Each row is a point on a landscape with many peaks, with its height.
A climber steps from a point to whichever of its 2 nearest points has the largest rise for the distance, and stops where none of them is higher. Distance is the straight distance between rows; heights are no part of it.
buk h=54: [-23  10   6 -21   3   8  -7 -37  -9  39 -20  12  41  16 -57 -58  43  15
   0 -49  32]
desu h=361: [  6  42  -4  86 -33 -11  26  26  -3 -17   1 -39 -26  -9  43  55 -33   6
  14  29  -7]
zafo h=525: [ 14  55  15  21 -41  11 -30 -15 -56 -27   6 -27  24 -16 -74  34 -23  25
  14 -20  12]
luf h=446: [ 36 -21 -44  18  21  15   2  14 -28 -37  27 -25 -71  -8   9   7 -38  30
  43 -44 -23]
mizis h=378: [ 34  37  -2  58  -8  -8  32  54  -3 -19  59 -29 -21 -39  31  42 -35   9
  11  10  -6]
nodef h=580: [  4  28 -10  36  -3  32  38 -14 -42  23  68 -37 -11 -30 -48 -14   1   5
  21 -41  34]
lur h=370: [-42 -12  35   7  -6  14 -33  -7  -3  37  30   5  72 -24 -87 -33  41 -24
  -9   7  10]
san h=415: [ 39   2 -14  -9  21  34  13  15 -55 -30  44  15 -59 -30  36  16 -46  20
  34 -28   0]
rili h=26: [ -4 -27  28 -60  13  14  -8 -35 -46  11   6  58 -10   1  36 -23  -5  -8
  -2   7  -2]
Ruli h=531: [ 29  29   1 -19  30  10  19  14   4  17  32  44  -8 -13  51 -51  31  31
  18 -25  38]
kigem h=514: [ 14  11  -1  37 -14 -28 -13   1 -37  37  54  -2  17  -9 -52  30 -10 -26
  17 -26 -31]
toza h=470: [-18  -3  28 108 -34 -16 -54 -11  16 -22 -30 -11 -14 -22  14   0 -31  -1
  -6  19  32]
Dila h=528: [  6  21  28  -4  34  35  23   1  17  -6  13  20 -40  -7  76 -68  11  34
  -2   1  57]
faf h=359: [ -1 -19   4 -64   2 -10  37  88  29  13  41   4  18  -6  22  71  12 -22
 -28  23  -6]
topar h=48: [  8  43  29 -28   3 -14 -40 -27 -13  31  15  31  78 -18 -52 -54  37  14
  13 -26  40]
tagu h=174: [  3   4 -17 -13  26 -22  43  24  60  10 -15  35 -33  42 106 -17   0  22
 -12  -7  19]
miru h=393: [ -60  -43    0   -2   -2   35   -4  -36    4   30    5  -31   44   11
 -116  -30   44  -31  -22   -7   -1]
Zukov h=462: [-27  -6  11 -20   1  39 -13 -29  16 -36 -57 -43  17  14 -57 -21  38  18
 -15  26  10]
Vetil h=519: [ 13  60  15  10 -42 -11 -36 -29 -44  15 -38  47  -6  12  22   6 -29  27
   5 -17   9]
medob h=481: [  6   8  19  30  -9  -7 -54  17  35 -71 -59  -7 -38   8  44  -1 -30  48
  -5  28   2]
gak h=441: [ -9  -7   8  34 -36   6 -56 -26   8 -53 -73 -18 -41  34   9  17 -42  16
 -15  36   2]
rugof h=92: [ 14 -23   7  61  21 -21 -15  -4 -23  36  84  35 -15 -53  22 -15 -25 -25
  33 -27   9]
kefem h=460: [ 32   8 -47  24 -13 -46  15   3 -23  39  14  19  -4  21 -17  55 -20 -18
  15 -43 -58]
posi h=503: [-26   4  12  88 -42  -2 -32   9  18 -30 -28 -38  -4  -5 -46  28 -18  -6
 -18  24 -11]
selu h=532: [-22 -25  10  38 -31   1 -65 -10  -2 -44 -25 -32   9  -4 -90  15 -14  -9
 -15   7 -15]
riru h=79: [-28 -43 -16 -20  22   2  29  -1  17  54  44  25  25   4 -28 -53  62 -33
  -8 -23  11]
laku h=380: [-45 -19  18  80 -26 -30  41 -18  21  52   2  -3   9  11  53  22 -29 -58
 -19  73  -3]
kub h=586: [ -9 -45 -53  45   3  -8   2 -43 -11  15 -19 -27 -64  40  -9 -18 -17  21
  22 -64   4]
pilef h=344: [ 27   7 -36 -74  33 -22  15  37  78  -3 -20  -3  78 -35 -23 -21  79 -27
   6 -15  -1]
tosu h=12: [ -8  27  35 -27 -22  50  25 -20 -61  10  25   2  -7  -2 -23  -2   0 -14
 -15  24   9]
sas h=371: [ 35  43 -44 -63  10 -20  22   4  34   1 -50   0  58   1  -8 -14  61   8
  12 -24 -16]
tetef h=311: [ -4 -68   6 -72  43  20  20  60  20  -1  82 -18  13 -39 -22  12  45 -26
  -9  -5  30]
Muden h=394: [ 12  -3 -13 -59   6 -25  25  55  21  10   2  23  41  -8  11  38  18 -15
 -16   5 -35]
voduf h=244: [-17 -35  -6 -51  23 -14 -28  -7  52 -44 -78   4  21  22   2  -5  14  -8
 -22  36 -29]
genot h=585: [-18  -3  22  33  21  11   4 -12  37 -14 -20 -14 -34  10  35 -48  11  23
  -6  10  34]
ger h=282: [ -13  -49   23 -113   18   29    4   34   -5  -27    3  -12   35  -28
  -32   30   26  -32  -15   31  -15]
popif h=480: [ -4  49  14  22 -61  -2   8 -34 -38  19 -42   6 -10  29  20  42 -41  -5
 -13  26  -2]
zomup h=617: [ 10   7  -7  18  30  45  55  -6 -29  18  81 -13 -33 -21  -6 -56  19  10
  25 -47  52]
bire h=120: [-20 -31  -2  17   8 -35  27   4  20  58  25  46 -12  12  63  -4 -14 -37
 -18  -1 -10]
voru h=483: [ -8  28  27  -5 -12  27 -44 -19  17 -49 -75 -20  12   7 -27 -33  14  51
  -6   5  24]
rar h=392: [ 35  40   0  30  -1  11  12  38 -47 -41  66 -12 -42 -52  40  44 -61  15
  43  -1  -7]
Mepu h=41: [ 27  24  14 -75  12 -29 -32 -16   4  37  -8  55  79 -31 -12 -35  45 -11
  15  -5  -4]
redov h=429: [ 40  28 -65 -29   9 -59  16  24  57  16 -68  23  33  32  27  16  34  24
   7 -44 -36]
guvid h=440: [-24 -26  -6 -63  16  67  23 -36 -10 -36 -30 -67   0  14 -85 -25  47  -4
  -6  16  -7]
Dozas h=34: [ 12   8  33 -89  18   9 -17 -26 -20  20 -12  62  34 -15  14 -33  29  -3
  -5  11  -1]
kig h=418: [ -45  -65  -19  -34   15   47    7  -21    9  -11    2  -49   14   12
 -104  -11   41  -33  -11   14  -24]
vopep h=566: [ 46  76  -9   3 -14 -11 -42  -6 -34 -11  -6  31   2 -11   4  -5 -26  65
  47 -40  10]
Dore h=548: [ 13  58  12  31 -27  -4  -2 -30 -64  24  52  -6  15 -21 -52  17 -24   4
  19 -26  16]
sifa h=546: [-24 -26   8  35  -8  -3  -4  29  34 -17  -5 -23  -3  11 -22  19  -5 -24
 -33  32 -23]
Madib h=564: [-11 -49  13 -14   6  13 -57  -3  -8 -47  -1 -22  32 -21 -90   9   3 -16
  -5   7 -41]
Buduf h=222: [  6  17   7 -51  10 -10 -28  -4  36 -38 -90  16  10  30  42 -10   6  34
 -10  37 -16]
Lomur h=395: [-19   1 -19  87 -33 -29 -34 -32  42 -17 -90 -34 -37  47  22  12 -50  21
  -9   0  12]
firu h=439: [ 51  -3 -35 -24  15 -47   5  59  23  -7  31  17  11 -12  32  43  -6  17
  14 -24 -32]
Fisu h=65: [-35 -33  -5 -28   9  25  24 -54 -20  52  -1   9  -3  34 -21 -50  35 -18
 -14 -16  15]
difa h=265: [-24 -36  18 -93  14  14 -11  11  20 -22 -44   3  29   4  -6  11   9 -22
 -25  54 -29]
Nedis h=295: [ 11 -41   7 -92  39  25   9  17 -28 -13  50  -7  31 -41 -49  -1  37 -20
   4  -2  -1]
vid h=329: [ 17 -34   3 -40  24   1  35  89  27  -3  80 -19   3 -34  10  41  20 -10
  -1  -5  27]
Miluv h=352: [  6  33 -12  98 -26 -37   3  13  38  -9 -49 -23 -42  30  59  37 -39  21
   5  13  -8]
Nepi h=17: [ -2  -1  11 -71   9  58  38 -45 -77   2  10  11 -36  17   3 -11  -6  -9
  -6  15  -3]
rira h=504: [ 13  47  28 -11 -27  34 -49 -21 -45 -39 -34 -10   7 -10 -36 -11  -5  47
   5   2  21]
nipiv h=98: [ -8 -14 -14  -6   8 -25  43   1  10  89  40  55  12  17  27 -34  32 -40
 -10 -29   4]
pud h=571: [ 36  43  11  27  14   3  21  18  -7  15  85  21  -5 -27  29 -42   7  22
  36 -28  46]
zizot h=146: [-21 -11  -9  21  23 -25  55  31  70  39   2  19 -10  35  67 -14  15 -14
 -29  10  16]
zikil h=507: [ 46  38 -32  -5   3 -44 -16   6   7   9 -32  25  17  10  17   0  10  48
  23 -48 -16]
Pifu h=450: [-36  11   4  29 -49  16   6 -43 -35  14 -31 -25  -1  31 -40  33 -22 -30
 -29  27   4]
tok h=384: [-38 -19  19  31 -29  -7  21 -33   4   5 -11 -20  -7  34  63  33 -51 -50
 -36  93  -8]
Sug h=526: [ -8  -1  32  36  12   3 -13  28  32 -47  -7   1 -40 -19  74 -11 -29  29
   0  34  13]
zan h=616: [-24 -77 -13  -7  24  -3 -38  18  36 -29  -6 -16  19   0 -46  12  12 -24
 -12  13 -41]
sigod h=8: [  5  51  23 -28 -12  31  36  10 -13  -8  -7 -22  26   2 -35  -3  26  11
 -22  24   6]
gunus h=501: [ 19 -28 -78  59  15 -14  20  -2 -19  12  21 -39 -67  12 -14  12 -25  15
  30 -73 -26]
sobot h=425: [-36 -25   7  83 -13 -26 -17 -33  23  22 -19   4 -26  20  40  -7 -26 -28
 -14  27   3]
Zor h=102: [  2  -5   2  50   4 -12  28  -3 -22  32  37  18 -28 -26  49   9 -27 -19
  21 -10   6]
rom h=201: [ 20  36  13 -47   6  -9   8  21  37 -15 -51  36 -15  26  91 -10   0  42
 -10  28  10]
Befe h=410: [ 43   1 -50 -16  -3 -50  -2  34 -13 -18  -4  10  -9  10   6  65 -20  12
  16 -39 -68]
Voguf h=416: [-41  -5   2   5 -39  27  32 -54 -13   2 -22 -44 -16  66  15  23 -40 -42
 -31  66 -13]
der h=80: [ 11 -51  16  52  19 -27 -72  -3 -25 -10  40  40 -39 -43  46  -6 -55 -16
  29 -19  -6]

Two climbers start at each pair of points below. Name the first point that both come to, or write none.
desu and tok -> none
sigod and rili -> none
Zor and tosu -> bire

Where does a climber stop that starts at each point below?
miru -> Dore
Dozas -> firu
der -> firu
nipiv -> firu
voduf -> firu
